Points, in no order, along strands that fork and pass close to each other.
Two points are linked if the straight distance between their rows is under 48.5. Some points are linked to none.
K838: 7  -5  12  4  -16  18  8  -20  4  17  5  -9  -14  7  9  -4  2  -9  4  -19  5  9
K806: 2  -30  13  -12  -1  11  2  -9  19  -4  -1  10  13  -7  -26  -5  -18  -14  -6  -15  -9  8
K976: -5  -23  21  -5  -28  7  -22  -9  6  -18  -10  -2  13  10  -12  2  -15  -20  9  4  -15  -17
K222: -17  3  -2  22  -7  -17  -30  -18  -1  3  -7  -1  19  6  25  2  -20  11  12  -18  0  -8
K507: 16  -14  -12  -3  -5  3  4  -3  3  4  -14  -14  3  -13  -4  -3  -6  0  16  -5  -16  2
K102: 14  -3  -3  23  0  -17  -8  3  16  14  5  -16  -14  10  25  -1  1  9  17  -25  -1  12
K887: 7  4  22  10  -13  19  11  -25  13  16  5  -10  -11  9  1  -14  3  -4  -15  -13  -23  10
K161: -12  31  6  6  7  -19  -21  3  -3  -3  17  -2  -1  -8  23  17  6  8  -13  -16  17  1
K499: 15  -5  -9  -6  -1  13  25  21  5  12  -17  2  0  3  -14  -10  3  -2  -1  5  -33  1
K631: -3  -8  14  5  1  -2  -7  10  24  -24  -4  1  -6  9  -22  -5  3  -10  -8  -10  -5  -13
K777: -2  -2  -5  -9  -10  -3  -1  -13  -24  6  2  -2  8  -12  29  10  -8  -3  8  -4  13  6
K590: -20  -12  19  7  -18  14  -11  -17  2  -19  3  3  6  13  -6  -1  -19  -20  -12  0  -7  -18
K896: 3  -13  1  -2  -24  7  1  2  3  9  -31  7  15  15  -7  7  4  -10  15  -1  8  -14
K389: -5  27  14  10  -24  -19  -33  8  2  2  1  -11  1  -1  14  20  0  4  7  7  15  -13
K317: 15  -11  3  -17  3  8  14  5  1  -8  5  -6  -3  -23  -16  -2  3  -6  2  -4  -23  12
K168: -4  32  15  5  -20  -13  -40  -15  1  8  -11  -8  3  -1  9  7  12  11  7  -3  0  -5
K698: 7  -3  -11  -29  15  13  31  12  0  13  -12  11  6  -23  -9  8  16  4  13  -3  5  18
K259: 3  -24  -2  -21  0  -14  1  13  20  -21  -22  14  13  2  -16  13  5  -12  15  -7  16  -10
K905: 16  -4  -10  17  0  23  23  1  18  14  -1  -9  -3  -35  -21  -6  -5  15  -6  -2  -8  10
K473: -10  -7  -13  -9  -5  -14  -11  6  -21  -31  4  -5  3  -13  14  9  -13  -9  5  17  0  -19
K427: -8  -8  -12  12  -6  -13  -7  -14  -19  14  -2  3  19  4  43  10  -21  3  14  -13  4  2
K436: -4  -10  4  -16  19  11  14  -2  -8  -1  13  -1  -2  5  -19  5  15  4  13  18  18  21
K112: -8  24  -13  4  -15  13  -2  5  -19  16  -19  13  24  -18  -17  11  5  6  -15  18  4  -12
K650: -5  16  -3  -14  31  -13  -7  -1  -17  -19  32  -10  -5  -3  11  4  8  11  -3  21  24  10
K252: -9  33  10  -10  21  -16  -21  2  -12  -7  26  3  -10  5  18  12  9  8  -12  14  28  -1
K320: 17  10  27  11  -12  1  -14  -6  12  -12  35  -19  -28  -11  11  -2  -4  1  -14  7  10  2
K701: 20  24  11  -1  1  5  5  -3  2  14  17  -13  -14  -23  6  0  21  10  -8  -18  14  23
K32: -16  2  6  14  -17  7  -17  -24  -1  -3  -9  -6  14  0  4  1  -17  -2  -3  -10  1  -11
K511: -4  -10  -3  -22  7  0  16  -7  2  1  -26  9  19  5  4  2  2  -12  3  -24  -6  2
K474: 17  -1  2  -21  -5  2  9  -6  -18  0  4  -10  0  -30  12  3  7  -1  13  -4  8  14
K291: 1  -2  -22  44  1  -7  6  1  -1  16  7  6  12  4  20  -6  -30  16  -12  -4  -15  -6
K449: -15  9  10  0  -21  -10  -19  9  -4  -14  1  -6  -6  9  9  12  -5  -15  8  14  13  -25
K958: -15  -2  -28  3  18  -13  3  9  -11  -3  -12  12  10  -6  13  4  -4  6  2  -7  22  -7
K390: 7  7  -20  12  7  8  12  5  -6  12  12  -2  -7  -29  -9  -4  -4  18  -8  10  2  10
K857: -6  25  4  5  -18  -5  -17  -2  1  15  -27  -4  13  6  0  11  16  1  -2  -13  7  -4
K580: -3  6  -15  27  10  -17  -6  -3  -15  2  17  2  16  0  35  6  -23  13  -10  -7  -21  -2
K416: 0  -11  -20  33  7  3  17  2  2  15  10  8  -12  15  14  -20  -23  8  -7  -4  0  -3
K57: -10  9  -12  -8  28  22  27  -1  -7  9  7  8  7  -4  -20  -16  -1  15  -13  15  -17  12
K589: 6  -13  -12  -10  -4  -15  -13  0  -12  -20  -10  -16  6  -16  9  1  -6  -2  17  4  -18  -3
K232: -2  -17  9  -12  -23  -2  -19  -12  6  -9  -26  -3  16  8  -3  10  -4  -13  28  -1  2  -14
K964: 1  -9  2  -16  -3  -14  -11  23  4  -26  -18  2  9  -2  -19  12  14  -13  8  7  -10  -13
K411: -14  8  -19  -5  11  -1  18  -1  -18  13  -9  15  1  22  19  -9  3  -6  -8  0  -2  -4
K971: 22  -10  0  -4  -12  -3  -6  12  -5  -20  25  -16  -23  -24  0  1  -2  -2  14  18  9  1
K505: -2  3  15  -26  -5  -7  -12  8  -5  -16  -12  0  19  -16  -22  12  15  -11  -8  1  -24  1
K368: -18  -5  -7  -13  20  -6  -1  -7  -18  -24  20  -6  -4  5  8  5  -5  2  9  25  21  1
K338: 17  18  6  18  9  -3  -1  -5  0  15  29  1  -19  0  19  -1  -2  13  -27  10  -2  8
K143: 17  -6  18  8  -6  9  4  -14  10  -9  34  -15  -36  4  7  -16  -2  -7  -16  4  -10  2
K312: -4  0  4  26  -5  -12  -24  -13  26  -16  -24  -12  10  5  -10  -18  -14  15  -5  -12  -18  -22
K930: -12  -3  3  -3  16  -8  -2  17  3  -18  -17  19  13  26  -30  -11  7  -1  -17  6  -10  -17
K90: -7  -25  10  -10  18  7  7  7  7  -12  12  9  -1  10  -38  -20  -7  -3  -9  20  -20  13
K305: -7  -10  -21  -5  21  -13  7  10  -16  -16  11  -7  -14  20  12  -2  1  2  12  30  5  -1
K241: -2  4  6  29  -31  15  -2  -11  5  27  4  3  -12  16  9  3  -8  -1  -5  3  21  -6
K991: 20  13  -7  7  6  -5  6  18  4  -2  13  -8  -29  4  -6  -8  15  4  -16  23  -22  -3
K573: -13  4  18  8  -12  -10  -24  -16  -3  -14  25  -15  -4  -9  26  10  -24  -2  6  -12  20  -4
K330: 9  7  -9  38  -7  -16  -17  0  15  20  -4  -6  3  0  14  0  -5  24  12  -7  -11  4
K832: 24  9  -1  -4  1  -2  11  11  5  20  5  -14  -26  -6  10  3  25  2  6  -17  5  21
K15: 4  -13  -5  25  -9  -15  -14  8  25  -17  -15  -16  2  3  -8  -9  -24  9  10  -11  4  -28
K196: -5  6  -10  -4  -2  -9  -8  -9  -1  8  -29  -5  18  0  9  6  1  1  7  -21  5  -4
K704: -15  -1  8  -2  -15  9  -1  -5  -4  5  -28  22  27  20  -11  4  -2  -12  -8  -8  6  -20
K220: 17  2  9  11  -12  -3  -4  -14  6  6  12  -23  -21  9  16  -14  -2  -1  -6  -3  -25  7
K617: 7  -12  -20  -4  4  -10  15  0  -5  21  -16  -5  1  0  31  4  -1  1  21  -22  6  13
K722: -21  8  16  -5  24  1  -1  0  5  -8  -1  15  6  34  -24  -10  14  -6  -21  5  -10  2
K770: -7  7  16  16  -27  19  -9  -10  8  3  9  2  -11  4  -10  6  -1  -5  -7  12  17  -12
K82: -14  11  1  7  5  -3  -10  1  3  -22  3  -2  -6  5  -7  -4  1  -4  -23  -1  -11  -13
K58: 8  -7  -22  -14  18  4  28  22  -3  9  -14  9  -1  -3  -16  0  17  5  19  15  5  7
K331: -25  0  7  -13  -5  13  -1  -12  -16  -1  -10  23  16  6  -4  8  4  -13  -5  2  13  -8
K636: 0  -35  10  -7  -9  5  -10  -13  18  -24  -3  -3  8  3  -12  0  -23  -18  13  -15  -2  -8
K823: -14  13  -18  -3  7  4  5  12  -17  1  -18  18  18  3  -20  2  10  1  -7  17  0  -15
K818: -23  -2  -6  -1  -6  -19  -13  12  -9  -19  -2  2  -1  -4  18  16  -13  -7  18  7  28  -20
K304: -2  -4  -6  14  -11  19  15  -15  -4  30  3  7  -7  10  16  -5  -12  -2  -1  -12  17  6
K184: 1  17  1  9  19  -26  -7  4  -7  0  23  -3  -6  3  38  11  7  6  -7  -24  0  12
K492: 17  -3  -9  6  -26  14  16  -5  -15  32  -5  -8  -1  9  19  -10  -19  -1  8  14  -24  0
K118: -4  28  -5  1  -12  6  -1  3  -14  21  -12  6  8  -6  -1  14  18  2  -9  3  14  0
K456: -22  -18  27  -26  -3  10  -7  -9  2  -3  0  23  11  3  -18  6  6  -18  -4  -5  15  9
K86: 4  9  -16  -9  20  12  31  15  1  10  -5  5  -5  -4  -5  -14  5  8  -10  -5  -27  9
K665: -16  -2  -7  -13  35  7  13  -4  0  -6  -1  7  7  1  -19  -2  12  4  0  -7  11  15
K29: 12  -27  -8  -20  9  -4  25  21  9  -2  -22  14  -3  12  -8  0  14  -12  20  5  -3  3
K539: -11  1  18  -11  0  -7  -13  -12  -8  -23  29  -6  -19  2  25  2  -6  -15  3  -5  23  -6
K899: 12  10  19  17  -19  -8  -30  -14  -6  -4  29  -12  8  -18  27  10  -22  13  7  7  10  1
K467: -15  27  8  -8  14  2  -7  -4  -10  -8  5  10  -1  13  -9  -1  13  -5  -31  15  -12  -8
K966: 6  3  -1  -16  7  9  10  -5  -18  6  19  -1  -17  7  7  2  15  4  15  26  30  14
K721: -3  18  -1  6  18  -17  -10  -5  -21  1  26  10  3  7  43  10  -11  3  -20  -4  -2  -3
K834: -14  0  20  5  -13  13  -14  -1  7  -18  12  9  -5  4  -32  4  -1  -7  -7  26  7  -15
K301: 22  -11  10  -23  -11  5  5  12  -5  -8  -5  -11  6  -20  -20  -6  3  -2  6  16  -45  7
K412: 3  -25  16  -19  -16  19  11  -7  14  22  -13  14  16  6  -21  -4  -10  -13  -2  -13  -8  12
K545: -8  -4  -8  -17  27  5  21  3  7  5  -18  23  21  -1  -21  -4  5  0  -7  -16  -1  4
K949: -6  -9  -7  -3  28  12  21  10  -1  -2  -1  8  12  16  -34  -20  -3  9  -9  22  -24  5
K805: 1  -3  -16  22  17  -9  8  10  7  11  18  4  -26  27  20  -10  -2  5  4  -4  9  5
K625: -2  -19  -16  -14  18  -4  21  10  -12  -13  -6  7  -11  12  4  -9  5  -11  12  13  -10  -2
K679: 18  17  -16  7  2  -3  9  28  -1  16  1  -2  -23  2  -10  -1  27  8  0  21  -1  1
K497: -8  -20  11  -30  12  -3  1  5  10  -16  -5  18  6  -6  -18  10  10  -14  2  -10  7  10
K703: -12  -12  12  9  9  6  -9  8  24  -28  12  4  -9  0  -41  -7  -4  1  -4  15  3  -10
K78: 5  10  18  -4  5  0  -10  -5  2  -12  36  -9  -27  -11  10  1  4  1  3  0  31  8
K965: 15  16  6  -19  12  4  6  -5  -16  -4  22  -7  -1  -37  11  -5  14  3  -7  -9  14  23
K472: 13  10  22  -27  -5  1  0  8  -8  -8  0  -6  9  -14  -18  -4  13  -7  -18  10  -44  9
K361: -20  6  -7  -8  20  -9  -1  15  -3  -17  -24  18  20  19  -23  3  15  4  -2  9  16  -14
K51: 20  5  -14  -5  -7  -2  19  23  0  21  -15  -9  -14  2  4  3  25  -1  11  -1  -4  8
K175: 10  -10  3  -1  -10  15  21  5  14  22  -26  10  15  15  -16  -12  -5  -3  -1  -12  -22  0
K50: 19  -2  -12  11  -7  13  6  7  17  13  -11  -8  -2  -27  -22  8  4  10  9  -10  14  9
K923: 3  1  -3  24  3  -2  1  3  18  6  18  -7  -28  5  8  -5  2  4  -4  -14  10  6
K493: 6  -9  -10  27  1  -2  -1  -18  25  7  -19  -11  9  -4  -3  -23  -19  20  -4  -14  -22  -8
K80: 3  -2  -15  3  2  5  8  0  -14  6  16  0  -14  -5  6  -3  -2  7  6  16  14  5
K612: 7  0  -8  23  -4  0  -1  -18  13  30  -12  -7  1  -2  11  -15  -11  20  7  -18  -16  10
K494: 15  4  -3  -15  -6  11  11  3  7  20  -18  -4  5  -20  -10  15  20  0  14  -15  13  15

Follow the links from the first point to the second, and from the first to the third. Name the last point that the two ways share.
K905, K389, K241 => K857
K679, K499, K259 => K976
K494, K589, K703 => K857
K857, K427, K57 => K976

A fork is a point with three links. Follow the links from the first point to the second and name the forks in between, in order.
K966, K636 => K857, K976
K507, K51 => K976
K722, K507 => K857
K499, K966 => K976, K857

A fork is a point with three links, a tip a point with one. Leave the first point through the second and follow the links. Name the first fork or tip that comes.
K301, K472 => K976
K896, K704 => K857
K161, K184 => K15
K82, K631 => K899

Name the points in between on the shortest way along the links from the first point to the second, in order.
K291, K625 => K580, K721, K184, K161, K252, K650, K368, K305
K966, K241 => K436, K665, K545, K511, K196, K857, K118, K112, K823, K361, K930, K722, K467, K82, K631, K703, K834, K770
K701, K175 => K965, K474, K777, K427, K222, K32, K590, K976, K636, K806, K412
K923, K80 => K805, K416, K291, K580, K721, K184, K161, K252, K650, K368, K305, K625, K29, K58, K698, K494, K50, K905, K390
K991, K456 => K679, K51, K832, K701, K965, K474, K777, K427, K222, K32, K590, K976, K232, K896, K704, K331
K168, K232 => K389, K449, K818, K473, K589, K507, K317, K301, K472, K505, K964, K259, K497, K456, K331, K704, K896
